Points on a hilly landscape, in no order, each with its height.
From any point a ball rolls to the lowest of the 2 points nearest to it. It stops when none of these is lower. Distance is the straight distance between rows; heights are no part of it.
soki: [121 124 142 115 162 148 131 104  76 171 121 135 139  85 123 103 138 157
 157 103 109 199 114 118 121 126  88 139]  (h 3.49)
Seve: [117 156  99 168  79 129 169 150 183 113 127 158  85 173 166 115 127 104
  98 159 103  63 127 158 162 180 178 104]  (h 7.25)
pugi: [149 172 139 178  43 113 147 160 102 158 113 192 175 100 147  99 112 120
 147 100 125 116 117 107 169 138 154 113]  (h 2.56)
fofof: [154 115 156 158 111 130 122 121 182 126 150 184 118 171 145 161 153  91
 111 174 169  98 124 159 159 133 145 101]  (h 3.18)
fesal: [124 128 126 130 140 139 122 176 129 162 121 142  75 135 105 111 127 106
 127 150 125 122 142 143 184 167 171  97]  (h 4.59)
zila: [139 157 157 164  56 180 161 201 136 164 120 191  70 112 133 139 108  81
 128 137  75 162  83 159 140 168 166  72]  (h 7.68)
vum: [163 169 196 135  93  83 130 119 103  87 129 127 197 137 127 182 134 127
 151 134  99 159 151 156  90  32 131 108]  (h 6.15)
zile: [130 148 133 173  42 196 178 148 115 142 112 195 108  94 152 105 140  90
 141 113  70 183  64 130  99 159 114 117]  (h 7.43)
lol: [166  94 137  92 151 104  70 128 142 113 175  85 157 113  92 184  97 139
 105 104 182 103 152 104 112  79 133 104]  (h 3.97)
Popor: [124 111 108 102 171 115  74 153 109 155 150  69 115 111  81 123  91 152
 124 111 175  94 173  95 144 132 146 128]  (h 2.84)
Bul: [109 147  78 125 103  97 135 172 150  88  94  76 113 160 124 112  94 116
 118 128 126  33 149 111 155 161 185 135]  (h 4.86)
Roze: [130  74 120 121 182 148  73  85 164 130 193 121 115 144 114 165 129 166
  92 151 193 120 130 121 109 104  94 145]  (h 5.25)
Dazo: [112  92  90 117 164 130  86 128 135 149 151  85 109 132 104 108  95 171
 116 130 202  76 152  92 133 141 121 169]  (h 2.15)
luv: [150 125 152 149 110 141 118 169 140 169 136 185 105 130 118 136 131  93
 127 149 151 120 129 138 190 154 165  92]  (h 4.18)
korut: [121 170 130 124 112 133 177 130  88 123 102 131 132 101 137 111 149 113
 162 112  20 205 104 153  94 130 114 100]  (h 2.88)
lupub: [125 134 121 122 136 112 116 163 129 131 120 104 108 140 106 121 112 111
 129 132 133  85 162 124 165 149 176  97]  (h 4.92)
Menug: [104 117 111 122 159 169 143 138 121 147 111 145  71 128 127  90 158 123
 135 150  99 170 111 159 135 165 113 131]  (h 2.69)
ronik: [117 104 148 112 192 140 106  75 141 115 162 109 122 141 130 158 151 156
 114 150 133 162 124 148  89 102  90 131]  (h 3.99)
mos: [148  80 161 125 169 159  90 128 158 162 193 173  89 139 109 173 159 112
 100 172 181 152 129 160 155 116 126 114]  (h 5.66)
sevi: [112 143  85 145 109 137 148 149 113 151 105 146  96 121 123  62 130 125
 132 124 108 108 124 120 171 188 152 132]  (h 4.54)
sofin: [145  98 117  91 142 100 120 119 208  60 120  80 132 168 133 182 103 112
  83 148 172  91 129 136  97 102 113 144]  (h 4.39)
kuvu: [128 128 115 158  87 173 160 150 121 160 107 192  92 100 142  85 140 103
 137 124 107 148  84 124 151 180 122 124]  (h 6.83)
Feme: [127 155 164 134  95 157 160 144  77 146  97 155 143  85 119 125 140 112
 169 115  55 230  88 146  88 114 107 108]  (h 2.47)
nad: [142 185 171 157  68  85 163  96 104  88 113 144 204 140 158 157 144 132
 154 117  72 160 132 147  90  49 121 127]  (h 6.31)
bof: [120 195 102 145  86  88 171 143 117  87 108 102 140 129 157 120 110 110
 129 101  57  78 141 120 136 142 167 109]  (h 4.40)
tuz: [124 102 119 128 157 164 108 165 123 187 132 161  61 118 102  93 132 121
 124 148 164 130 128 126 189 171 141 136]  (h 4.97)
Firi: [ 83 121  66  98 156 113 126 133 117 117 105  39 119 140 115  89  98 165
 139 117 139  86 144 102 104 139 125 192]  (h 4.02)
ragol: [ 90 125  64 126 129 112 132 125 117 125 103  75 124 137 121  69 113 155
 135 111 152  59 143  92 138 162 138 190]  (h 4.17)
mefo: [141 175 133 169  68 111 165 130 186  88 137 161 109 182 177 152 128  92
 105 155  96  75 123 174 140 144 167  87]  (h 7.38)
giv: [ 95 133  58 141 117 129 156 123 111 133 102 118 109 131 133  49 145 142
 134 118 115  95 131 112 149 183 137 169]  (h 4.36)
riko: [ 99  96 101 144 147 161 136 130 171 131 128 158  68 179 136 100 160 119
 110 184 151 101 122 162 153 167 135 151]  (h 1.49)
sil: [ 93 115 104 107 157 122 138 122 176  64 107  71 110 185 141 145 135 119
 109 162 118 102 129 160  87 125 125 146]  (h 3.44)
letu: [137 113  99  86 134  88 127 160 196  62  99  60 128 167 121 162  80 106
  95 138 155  73 143 126 114 115 141 143]  (h 4.65)
gab: [106 108 118  90 196 139  85 174 114 163 153  74  72 131  77 124 117 132
 122 147 137 139 164 141 137 131 155 109]  (h 5.18)
Siguk: [134 183 125 171  55 120 182 133 130 124 123 176 146 129 172 110 130 107
 130 118  69 128 106 145 132 147 143 106]  (h 3.79)
vuri: [140 122 146 137 131 114 113  89 126 127 137 140 165 126 142 134 136 145
 134 121 165 115 132 111 134 115 116 138]  (h 3.60)
tepo: [155 156 178 126 123 107 110 162  84 152 133 139 161 101 102 142 123 117
 152 122 116 162 144 133 143  98 149  85]  (h 5.78)
pame: [140 134 139  86 138  79 134  84 142  55  97  56 177 136 143 183  96 138
 123  93 117 114 128 104  79  74  99 153]  (h 3.27)
mab: [127 119 143 153  86 190 142 143  89 171 102 194 114  76 130  96 140 110
 154 106 116 185  71 107 129 154 100 138]  (h 6.70)
suzos: [158  93 151 121 161 137  71 114 131 160 193 143 140 116 104 162 135 141
 107 132 197 128 144 118 144 102 125 115]  (h 4.81)
pimo: [150 119 130  86 160  95  77 146 112 124 150  62 152 102  91 158  82 146
 125  91 159 102 168  89 119  98 140 108]  (h 3.46)
durat: [ 88 159  71 116 129 107 144 178 113 107  95  60 100 146 112  85 110 123
 133 124  87  76 153 123 143 165 182 132]  (h 4.69)
Subak: [122 134 122 118 146  98 112 106  86 131 116  84 160 104 121 113 107 157
 149  86 138 106 153  86 134 125 127 139]  (h 5.24)
Geruz: [118  88 105 141 156 140 103  83 144 145 150 135 121 134 132 107 127 169
 114 135 204  83 133  99 142 145  98 178]  (h 2.72)
mur: [131 147 182 156  68 148 148 141  84 151 102 189 181  86 123 136 140 135
 159 120  99 223 101 137  98  86  99 133]  (h 1.85)
pegu: [106 125 130  83 196 120  98 160 110 125 140  52 100 129  86 142 112 130
 128 134 107 142 166 140 110 115 147  98]  (h 4.88)
Segog: [141 187 139 187  18 124 174 154 112 144 117 201 176 109 159 108 119 117
 139 102  88 149 103 128 128 123 136 121]  (h 3.22)
fak: [126 157 143 153  89 105 170  72 116 107 113 158 185 134 170 128 159 129
 150 112  80 157 109 135 101 100 108 139]  (h 6.48)
samu: [140 137 151 151 113 133 137 142 159 133 133 177 107 151 137 143 145  96
 126 163 120 125 122 165 157 145 148  95]  (h 3.69)
sofel: [ 94 119  98 123 157 151 138 145 144 127 116 122  74 164 130  94 153 123
 122 167 111 126 128 163 139 160 143 133]  (h 2.19)
dapos: [109 107 131 112 171 125 121  90 160  83 129  88 120 163 138 155 141 137
 110 156 134 127 129 151  87 113 106 141]  (h 3.71)
dafom: [115  82 127 123 188 167  99 120 152 156 170 146  73 149 117 131 154 138
 104 175 172 136 130 149 140 139 110 145]  (h 6.02)
penan: [112 128 124 129 146 144 147  99 109 142 114 145 125 114 140  97 158 137
 144 122 100 168 113 139 125 148  99 135]  (h 3.12)
fugik: [186 114 174 113 111 104  66 144 113 136 183 132 185 103  90 184 123 134
 119 107 190 118 161 115 128  47 152  92]  (h 4.44)
viziv: [139 117 112  91 131  85 129  93 170  65  96  66 164 145 144 165  87 139
 104 104 156  87 129  95 100 101  99 169]  (h 3.56)
rel: [128 115 110 174  87 167 161 127 149 151 119 214  96 126 154  86 151 112
 123 144 142 114  88 129 171 185 116 143]  (h 6.97)
neta: [139  93 126 131 135 118 103  80 164 104 140 122 152 145 146 146 124 145
 107 126 200  75 130 101 126 122 110 155]  (h 3.20)
pabe: [133  97 130 162 118 170 141 109 132 165 127 218 111 115 147  93 154 127
 132 136 169 137  87 119 164 168  89 162]  (h 7.10)
lufab: [117  81 131 126 182 185 117 112 137 166 154 179  71 130 130 115 159 147
 117 163 160 169 104 145 145 151  80 160]  (h 6.24)
keza: [165 145 194 130 112  99 107 143  91 132 147 142 187 115 104 170 137 130
 143 133 128 171 152 146 113  54 136  99]  (h 5.97)
pipop: [ 89 134  92 115 154 125 144 114 115 109 104  84 116 140 133  94 143 138
 136 127  94 119 138 134 115 144 127 149]  (h 2.89)
pufo: [ 79 124  86 100 188 139 133  96  95 132 120  69 108 127 128  84 145 173
 146 122  92 161 140 131  88 131  97 165]  (h 2.54)
fuzem: [172  98 179 134 132 137  88 129 137 160 188 178 145 126 106 179 153 113
 112 153 192 143 133 147 148  89 136 106]  (h 5.23)
Mer: [ 81 132  87 109 153 122 157 103 144  66  98  69 116 170 148 115 151 129
 124 139  77 116 128 152  83 134 120 158]  (h 3.16)
mufib: [145 121 133 139 109 105 122 106 174  86 123 131 142 163 150 160 130 110
 114 144 168  64 132 126 136 124 137 122]  (h 3.64)
Res: [138  95 129 124 134 120 115 119 205  76 134 114 111 182 136 174 134  98
  91 168 175  75 134 154 120 119 137 123]  (h 4.03)
Fis: [126 138 146 111 133  89 139  58 113  84 109  88 190 131 153 161 127 153
 142  91 114 129 127 102  83  75 105 149]  (h 2.96)
Vizad: [124 146  96 153  80 148 171 133  95 158 100 167 127  86 140  65 133 116
 147  94  84 150 100 100 142 177 123 138]  (h 6.95)
mapa: [153 143 153 123 120  96 109 161 131 113 134 112 137 136 113 160 114  98
 133 127 133  89 163 128 150 115 176  76]  (h 5.22)
susag: [109 115  91 122 132 116 115 168 151 114 114  87 102 160 109 113 105 118
 116 144 162  54 153 118 153 158 172 140]  (h 5.04)
goteg: [110 172 100 123 120  89 143 155  95 104  96  79 130 118 124 104 105 122
 143 100  77  88 155 110 147 149 170 112]  (h 4.56)
Tuteg: [136 154 146 167  58 122 144 134  80 167 102 193 200  83 139  96 127 140
 160  89 134 157 113  92 146 111 119 143]  (h 1.86)
temir: [115 139 140 137 130 121 170  48 135  92 115 138 160 149 173 139 177 132
 142 134  77 166 107 158  80 108  90 142]  (h 6.62)
buti: [147 112 158 123 161 147  90 135 103 184 163 159 125  98 106 134 129 140
 127 132 169 161 129 117 160 127 120 121]  (h 4.30)
Dogun: [140 147 158 140 104 154 139 205 143 168 122 169  62 129 111 144 116  80
 131 154  79 156 117 167 169 163 177  63]  (h 7.79)
nula: [130 132 123 127 138 106 105 136  87 158 123 115 142  98 111  97 110 143
 146 101 160  99 156  91 168 149 148 125]  (h 5.40)
toket: [127  88 128 150 138 148 115 116 187 129 149 168  95 173 137 140 152 109
  98 180 189  83 132 150 164 147 139 132]  (h 2.46)
Voz: [132 109 144 120 177 162  96 119  83 195 153 149 114  77 110 110 124 169
 140 114 149 189 118 106 142 129  87 145]  (h 3.86)
pozo: [133 109 163 144 123 183 131 127 106 167 123 198 118  93 132 123 151 121
 147 130 136 199  78 131 124 135  86 142]  (h 6.58)
Mafom: [ 89 132 116  98 181 122 145  72 107 100 114  70 137 135 139 125 151 155
 145 119  73 165 135 141  75 114  95 146]  (h 2.18)
mame: [105 118  80 100 139  96 136 113 159  78  91  54 140 154 133 127  95 145
 115 113 143  77 132 105  97 127 113 188]  (h 3.82)
Kozu: [136  74  98 103 175 128  74  95 177 114 180  85 131 139 108 170  91 178
  92 128 194 112 131 100  89  95  88 152]  (h 4.99)
Vira: [188 100 140  82 117  86  91 123 168  81 144  87 178 120 117 189  85 130
 101  94 190  88 144  95 112  70 118 124]  (h 4.43)
sib: [170 123 171 127 116 102  87 106 120 122 156 131 192 117 126 169 130 143
 126 114 181 120 146 110 119  65 129 118]  (h 4.01)
fipan: [110 131 146  86 202 132 106 126  98 133 143  76 109 118  99 141 135 144
 136 135  92 181 148 151 102 110 116 102]  (h 4.60)
zogu: [137  83 112  86 172 117  94 117 188  86 153  70 127 153 113 182  98 137
  83 142 176 112 134 132  83  96 104 139]  (h 4.68)
Gof: [135 181 120 160  72  94 159 119 132  96 118 143 154 140 167 124 126 111
 130 113  93  85 126 125 142 135 153 115]  (h 4.16)
Zimag: [177 128 168 104 119  93  88 164 122 114 158 105 162 120  94 183 111 105
 130 115 157 102 169 126 131  72 169  76]  (h 4.90)
suvo: [131 142 113 174  76 144 161 150 166 144 123 197  91 146 157 102 134 104
 112 154 122  91 108 144 181 187 158 110]  (h 7.12)
tipas: [114 107 115 107 190 157  87 165 105 191 151 120  61 113  88  96 121 142
 125 146 155 147 148 128 162 148 132 135]  (h 5.30)
Lemo: [112 118 140  99 174 110 122  59 115  99 133  75 160 130 134 157 126 173
 133 108 118 151 133 116  71  88  90 146]  (h 2.61)
talo: [130 112 137 155 121 142 137  88 110 163 123 191 157 106 150  99 147 145
 144 113 158 145 104 107 150 141  92 163]  (h 7.22)
Kikig: [128 140 159 148  92 130 148 106  76 162 108 176 196  84 137 110 141 153
 163  93 120 199 108 108 114  95 100 150]  (h 1.03)
Gutol: [121 122  93  76 158  91 117 178 151  83 101  33 126 145  97 145  70 126
 114 122 139  82 159 113 111 119 147 142]  (h 4.89)
bel: [148 152 152 117 133 100  99 166  75 159 128 113 153  93  98 125 109 125
 152 103 131 126 162 105 166 121 163  86]  (h 5.60)
kop: [127 160 160 111 150 122 143 127  89 123 113 115 137 112 123 135 145 121
 160 128  53 195 124 160 100 111 119  96]  (h 3.23)
Kanoz: [130  98 162 131 163 181 132  96 134 154 145 187 106 121 141 139 172 133
 126 158 139 197  88 157 120 131  72 147]  (h 6.42)
tul: [136 125 170 103 179 123 106 104 108 125 154 107 143 122 114 166 145 140
 133 139 114 176 136 151  98  92 114 103]  (h 4.31)
moko: [111 142 112  94 160  91 118 141 106 100 107  43 140 122 109 131  96 140
 141 101 113 102 161 107 115 121 139 129]  (h 5.08)
rulo: [121 156  73 153  70 145 198 109 116 133 113 163 131 110 166  63 150 112
 130 102  53 146 102 107 121 178 117 142]  (h 7.07)
Tuv: [131 171 128 167  34 181 193 179 127 148 120 180  84 101 158 105 116  87
 123 117  45 158  78 143 110 176 145  89]  (h 7.56)
Rudo: [129 162 103 164  45 164 205 111 119 132 116 183 144 106 172  85 150 103
 136  98  40 182  82 117  89 157 104 131]  (h 7.24)

Where does a ball stop that starts at each point below?
fak | sofin
Kanoz | riko
Roze | riko
susag | Kikig
sevi | Mafom
fipan | Mafom
zila | kuvu
tuz | riko
Dogun | riko
